Each row is a point on a landscape with many valleys, with its height.
A ball rolls from a point to the lowest of its 2 nearest points, and stops where none of them is lower. Distance is the straight distance between rows; heights are no part of it.
j_371 h=436: [ 47   2 -10  -1 -33  -3  -6   6 -25  -8  37 -31  -7   5   2  11  17  10
 -18  -3   7 -30  12 -13  -2   3  15]
j_273 h=511: [ 13  14 -22 -36  16  11  -9 -13 -25   8 -30  31  18 -24   1 -28  -1 -10
 -24 -34 -28  49   6 -16  18  -7 -18]
j_514 h=430: [-21 -15   0  -6  38 -10  -5  18  34   3  -6  10   1  25  31  17  22   6
   4  10  15 -26  -5   3   0  -6  12]
j_113 h=599: [ 11   8  -4 -14 -17  11 -12  -4 -15  12 -13  44   7  19 -15 -15   5  -3
 -24 -16 -52   0 -32  -3   4  11  15]
j_904 h=179: [ -6 -12 -23  32  39  29  -8   8 -10  15 -22   0  20 -11   9   5 -11 -16
   8  19  11 -20  -6 -20  11 -14  23]
j_88 h=210: [ 11  -4  33  -1 -54 -16   9  -6  -6   4 -31  11  19 -29 -27 -42 -13  -1
 -14 -11 -12  -8  -8  13 -43   8  10]
j_23 h=437: [ -7  -2 -19  49   5 -20  19   5   5  35  40  14   8  -9  14 -21  -6   1
  25  10  27 -17  16  -4  -4  23  32]
j_614 h=140: [ -4   1  19   9  -9  35 -20   1  -1  -1  17 -19 -20  28 -17  30  -8   2
 -19   4  -1  17  -3  -2  26 -10 -25]
j_14 h=529: [ -7  -8 -40 -19 -27 -15  30 -13   6  13   9  -6  -3  27   7  12   7  27
  -6 -30  12  27  27  -7  42 -22 -21]
j_651 h=396: [  0  -4 -40   9  20  15  16   9   6   9  -9  21  -7  18  -9 -19 -22  -9
 -25  -6   6  11 -44  -1   9 -25 -13]
j_903 h=404: [ -1  12 -18  23  26 -29  16  -4   3  30  31  11  13  -5  15 -40   3  13
  27  19 -14  -4 -12  -4  -5  20   6]
j_960 h=46: [-22   5  31  -2  -3  19 -46 -14  -7  10   0 -11   3  17 -18  22   9   2
 -17 -30   4   5  -5 -11  12   6 -19]
j_162 h=377: [-21 -18  31   0  -4  -9 -22  24  34 -21  26  -9  10 -14  -4   5   4   1
  21   1  -1  -7  10 -16 -22   4  28]
j_860 h=506: [-26   5   3  26 -15 -13  -4 -13  -3  17  33 -14   3 -39  13  -2   5   5
  -5  17  35  45  31 -28  -5  35  -8]
j_376 h=87: [  5 -18  24  -8 -60 -23  19 -17 -14   3 -52  18   7  -4  -1 -18   5   4
 -20  -5   6 -12   8   6 -45  13  -1]
j_429 h=374: [  8   8 -31  20  34 -29 -27  -5 -16  19  27  25   1 -19   7 -19  17  25
   3 -12 -22   7 -14 -23   5  31   5]
j_49 h=103: [-16 -14 -13  16  43  21 -13   3  19   0 -26  -2  12 -34  35   1 -29 -33
 -16  48   7 -13 -37 -24   1 -19  12]
j_663 h=141: [-18  38  12 -26  18  17 -38  -5  27   6   1  42  21 -15 -29   5  -4   6
 -32 -33 -25  31 -32   7  -2 -11  -4]
j_812 h=487: [ -3  -5  26  28 -25   0  14  15 -17  16 -29  33  12 -29 -55 -21 -29  -4
  36 -12 -13  -5  23  41  -2 -11  27]
j_352 h=463: [ 60 -21  -7 -12 -12  10   0   8 -21 -33  12 -18 -11  -2  16   4   6 -15
 -34  14 -10 -41  -2  -8 -16  -7  26]
j_194 h=589: [-29  -3 -18   5 -17  -3   3  -6  20   8  -9 -10  -6  27   0  32 -10  16
  -2 -21  38  20  19  -6   8 -33 -30]
j_672 h=469: [ 31  13  14 -13  -5 -20  -3  -1   0   2  45 -32  -8  18  28   4  31  11
   5  -4  16 -33  20 -11  -1  27   1]
j_891 h=425: [ 38   7 -14  21 -19  -3  32   1  -8   3   6 -26  -6 -21  15   9   4   5
  -4  65   3 -33  13  28 -23   1  32]
j_210 h=62: [-29  13  11 -31  22   7 -43  -5  17   4   5  19  19  -2 -10  23  26  15
 -27 -28 -14  32 -11 -18   2   6 -12]
j_416 h=575: [-10   6  30  14 -14  -5  22  21 -17  13  -1  -3  -6  20 -48  43 -19   6
  11 -11   2 -27   9  44   1 -31 -14]
j_653 h=242: [-20 -14  30  13   4   8  12  10  19 -17  34 -29   5 -30  13  -4   1 -19
  45  38   5  -8  25  -7  -7  21  40]
j_704 h=135: [ -1  17 -35  32   9   8 -34  -9   0 -20   8 -16 -32  17   9  24 -14   8
  29  17  15  22  -3 -33 -13  23 -19]
j_570 h=229: [-14  -9   4   4  26  10   6  14  15  -1 -39  -5   4 -48   6  -9 -16 -10
 -10  56 -13  -8 -24  21 -12  -8   1]
j_107 h=356: [ 33   7  -8  11 -20  -3  30  -1 -11 -14   7 -35   3 -32 -15  -9   0   0
  12  25  11 -15  11  20 -32  -5  22]
j_520 h=314: [ 22  34  30 -28  -4  13 -29  18  10  -4 -34  35  11   7 -32  12 -16  -7
 -23 -47  11 -10  -4  33  12 -51  12]
j_770 h=479: [ 14  13 -46 -30 -18 -32   5 -12   0  -4  14   3 -22  40  32   7  18  23
 -13 -27   5  19   4 -23  13   2 -25]
j_116 h=335: [  4 -26  -9   3 -21  -4   9  21  13 -19  28  14 -30  49 -18  -1   1  11
 -14 -17  -6 -20 -38  15  10   3   8]
j_216 h=318: [-26  -9  12  24 -30  11  33 -12  -4  35 -10   7  16 -11  -7 -18  -7  -1
  -3  38  -6  18  11  12 -13   8  14]
j_853 h=247: [ 23  41 -16  -2  35  -4 -13 -21  25  -4  -3 -27  -9   7  49   3  -2 -15
  48  -9  29  -9  26 -21 -11   8 -17]
j_756 h=375: [ 32 -10 -13 -26  20  -2  24   3  -8 -11  19 -13 -20  -6  60  18  11 -19
 -21  50  27  10  21 -36  18   1 -14]
j_62 h=236: [ 29 -13   8 -10   1   7   8   9   2 -48  11 -30 -12 -20 -21 -10  -8 -12
  21  -7   4  -8 -11  15 -12  -4   9]
j_635 h=435: [ 14 -20 -16  20  -9   1  42   0   3   4  -7   0 -18 -19  33  14  -2  -2
 -21  83  19  -9  13  17 -21  10  23]
j_627 h=217: [ -2 -30  24 -30 -29 -22  20  -6   5 -12 -26   1  -8  29  24  -9  24   5
 -14  16   4 -17   8  12 -29  14 -10]
j_959 h=731: [-14   5  45 -15   2   0   8 -13 -26  37 -28  -3  40   5   4 -19  38  -8
   5  -1 -32 -42 -10  15   6  14   5]
j_329 h=191: [ -2 -13   1  20  -4  28  33  -8 -31  10  20 -14  -3 -14   7 -16  -5 -12
   6  40   0  17   8  -7  17  24  10]
j_718 h=480: [-29   4 -10  10  -1  -9  -8  21  31 -10  32  13  15  11 -30   6 -23  -8
  18 -27 -19   9 -36  -7 -17 -25  18]
j_498 h=307: [  2 -19 -24  19 -16   9  -8  -8 -35  30 -19  18  20  -7 -11 -22 -13  -3
 -12 -54  13  -9  13 -13  29 -10   2]
j_129 h=134: [ 36 -13 -23 -19   0  -2   4  21 -10 -42  16  -7 -19 -14 -18 -22   6   6
  21 -24 -21   0   4   1   0  18  29]
j_233 h=452: [-14  -8  -3   9 -56 -15 -19 -15  -8   1  20 -22   4 -10   2   9   3  14
 -10 -24  27  22  31 -19  -2  25  -4]
j_285 h=372: [ -1 -17 -28  -4  16  -5  21  27  39 -22   7  16 -25  27   1  -8 -12   1
 -18   8  13   1 -49   5  -3 -20  -1]
j_251 h=224: [ -4  15 -25  40   5   6  22 -12  -9  -5  17 -27 -27  16  -4   9 -12  12
  30  45  16  20 -17   6  -3  17 -27]
j_494 h=74: [  0 -14  14  12   0  23   1  -5 -20  -6  22 -18   6 -17  24 -15   1 -18
  21  48 -18   5  19 -25  -8  42  30]
j_740 h=641: [-16   4   9  22  35   9   9  17 -28  13  -5  -8  -3  14 -41  39   5   2
  27  -3   3 -27  10  38  22 -15 -13]
j_964 h=233: [ -9  14   4  28  -3   9   9 -14 -14   8  30 -29 -11  30 -17   5   7  15
   9  16 -10   9 -30  15  16  10 -27]
j_746 h=239: [ -3  -2  22  -8  16  -1  -4  -2  21 -25   9 -19   3 -47  69   4 -11 -33
  -3  66   5  -3  14 -34  -7  21  12]
j_332 h=900: [-13 -15  -7  31  19  32 -26  -8 -30 -19 -18  -4 -21  15 -24   7 -11 -10
  27 -11   2  -1  -8   4  13  21  -5]
j_597 h=190: [ 15   6 -21   5  42  11 -20 -15   2 -22  -2 -16 -26   7  50   5  -7 -19
  17  15  32   1   1 -41   2  25 -17]
j_509 h=361: [ -3 -11  11  -9 -31   4   5  -5 -13  -3  16 -20  -1 -16 -18  -2   6  11
   7 -27  -2  17  37   0  25   9  -1]
j_474 h=686: [-16  15   2   0  50  17   7  -6 -20  20  -1  -4  15  26 -15  13  35   7
  17  -7 -17 -15 -14  28  37  -5  -9]
j_172 h=416: [ 19  27  40 -44  -2   4  15  -3  21 -13 -30  -3   0  11 -10 -19   1  -6
 -18 -18  -7   5 -17  43  -5 -26 -25]
j_590 h=533: [-51  -2 -11  26  -6  -6 -17  14  22  -9  30   2   1  38 -21  28 -25  -7
  27 -32   9   5 -13 -13   1 -23   6]
j_647 h=478: [ 28  -1 -37 -35   8   3  -8   9 -28   5  -5  21   4  -4  12   0  19  -7
 -47 -15 -15  23   0 -33  10  -9 -15]
j_158 h=176: [-20  13  25 -38  39  10 -23 -15  -2  11 -50  16  19 -14  -5   6  29  10
 -24  -9  -7  26   4   6  -3   8 -32]
j_832 h=834: [-32   8 -15  12   3 -13  -6 -14 -15 -24  20 -11 -16   0 -36   3 -10  13
  59 -28 -33  32  -7  14  13  19 -10]
j_468 h=421: [ 20  10 -20 -36  21   6   8   5   9 -21   9 -29 -23  -3  22  23  13  17
 -22  24  18  26   0 -24  11 -17 -28]
j_238 h=462: [ 10 -34  29 -15 -14  22  -9  16   7 -12   4   4   9 -23 -10  -1  -5 -12
 -12   1 -16  -9  23 -21  -6  -4  38]
j_943 h=385: [ 12  30  20 -11 -11   1 -10  16   7   3 -23  10  -1   7 -31   6 -35  -5
  -7 -48  24  12  14  40  21 -62 -21]
j_650 h=351: [  5 -12 -29  19   6 -12 -43  -6 -30  22  15  23  19  -6  -8  -6   9  12
 -12 -49  -6 -14  -8 -30  15  13  16]
j_654 h=232: [  7  35  36 -36  -3   3 -39   8  25  -4 -24  31  24 -24 -41   5  -5   2
 -19 -42 -14   7 -12  20 -12 -26   5]
j_176 h=649: [-20  -8  26  15 -34 -19  13  -7 -13  19 -34  35  23 -16 -41  -7   0  13
  43 -31 -25  -6  21  14   3  -2  22]
j_626 h=510: [ 31 -32  43 -25 -32  30 -10   7   4 -36  20 -12  -2   0   4   2 -12 -32
 -35   2 -18 -22   7 -10  -2 -11  31]
j_230 h=325: [ 10   1  18  29 -20   0   1  -5 -27  13 -30  -1  20 -34 -40 -30 -15 -10
   1 -10  -3 -21 -12  28 -25  -4   1]
j_544 h=399: [ -6  -8 -22  14  22 -23   8  26  35   1  -9  13 -11  26   0  11   1  20
  -5  17  19 -26 -26  20 -16 -15  -3]
j_351 h=458: [ 27  -9 -35 -17  11  13   9   6 -18   5 -21  10  -9 -17  10   7  -1   8
 -39  22   7  27  12 -23   3 -12 -21]
j_619 h=330: [  0  30  -8 -23  13   3   2 -20  18 -15   6 -40  20  14  36 -17   5 -19
  30 -15  13  15   5 -36 -10 -11   1]
j_500 h=426: [-16  -6 -22  24   9 -12  -6  14  15  11  -1  26  13 -12 -36 -16 -25   1
 -13 -28   1  11 -33   6  -7 -26 -11]
j_379 h=548: [ -8  21   5  24   9 -11 -10 -16  14  27  18 -14 -10  -8  38  14  10  14
  16  36  27   4  35 -16 -19  39 -21]
j_3 h=477: [-13  -2  32  -1 -13  -8   6  26  14  19   0  17   3  -1 -36   8 -19   7
  -1 -26   8   2  19  41  16 -44 -11]
j_401 h=554: [ 15  25 -16 -16   3  17  -6 -12 -13  23 -46  49  15  -3 -11 -24 -17  -3
 -19 -14 -37  24 -13  -3   5 -16   3]
j_395 h=878: [-11  -2 -18  17  16  20 -18   2 -11 -18  14   5 -13   1 -34   3 -13  -4
  29 -26 -21  26 -11  -6  31  11   4]
j_828 h=243: [ -5 -29   3  28   1  25  -1  -5 -30  21 -19  -2  22 -10   3  -2  -2 -16
  -6  -9  27 -25  32  -8  17  -7  22]
j_843 h=238: [ 15 -15 -20 -19 -17  -9  26   2 -17 -16  35  -7 -16   6  -3 -15  16  15
  18 -15 -23  17  23  -2  30  21   5]
j_102 h=291: [ 14 -29   5 -14 -26 -20   6  12  13 -26  10   3 -35  50  19   2  18  13
 -22   8  10 -29 -19  10 -21  15  -5]
j_48 h=305: [ -3  26  46 -30   7  10 -15 -12   3   5 -46  -6  -1   1 -15   4   8   4
 -18   4  -9  10  -5  39  -4   0 -35]
j_965 h=327: [  8 -24  13 -21  16  -6  19  -4 -13 -22  18 -15  -9 -23  62   6   9 -46
 -35  57  10  -7   7 -18  10   9 -18]
j_695 h=588: [ -3  13  18  18  20 -21 -28   1  42  22   1 -13  -8 -40  50  18  -1  -1
  13  42  25 -34  26  -1 -28  24 -10]
j_221 h=362: [ 11 -18  -7  -7   0   5  44  -2   8 -13 -37 -10  -7 -34  38   4 -14 -11
 -33  71  -7 -18   0  34  -9 -17   0]
j_995 h=657: [ -4  -2  36 -26   4   0  14   1 -12  29  -7  43  26  20  -2 -34  20 -15
 -18 -11 -45 -12 -22  23  15  10  11]
j_580 h=579: [-52  -6  -5  22  -4 -19 -19  -2  23  -5  -1   3 -13  46   1  32  -6  18
  22 -19  33   6   2 -12  -9  -6 -26]
j_226 h=450: [ -7   8 -35 -11 -29 -39   8 -17  17 -15   1   9 -19  53  24 -14   3  19
  18 -31   3   7 -14 -13 -11  11 -10]
j_743 h=754: [-20  26   9  -8  26 -11   9 -19 -11   0   6  -6  12   2 -32  -1  24  15
  47 -13 -41   9  -4  27   7   7   3]
j_166 h=405: [ -2  28 -12 -21  -5 -27   6 -11  33  -9  -2  -8  10  39  19 -11  13   9
  32 -24  -1 -10  -7 -12 -24 -11  10]

Where does a ball stop that starts at each point below?
j_903 => j_49
j_580 => j_285
j_740 => j_960
j_770 => j_704
j_995 => j_494
j_379 => j_129
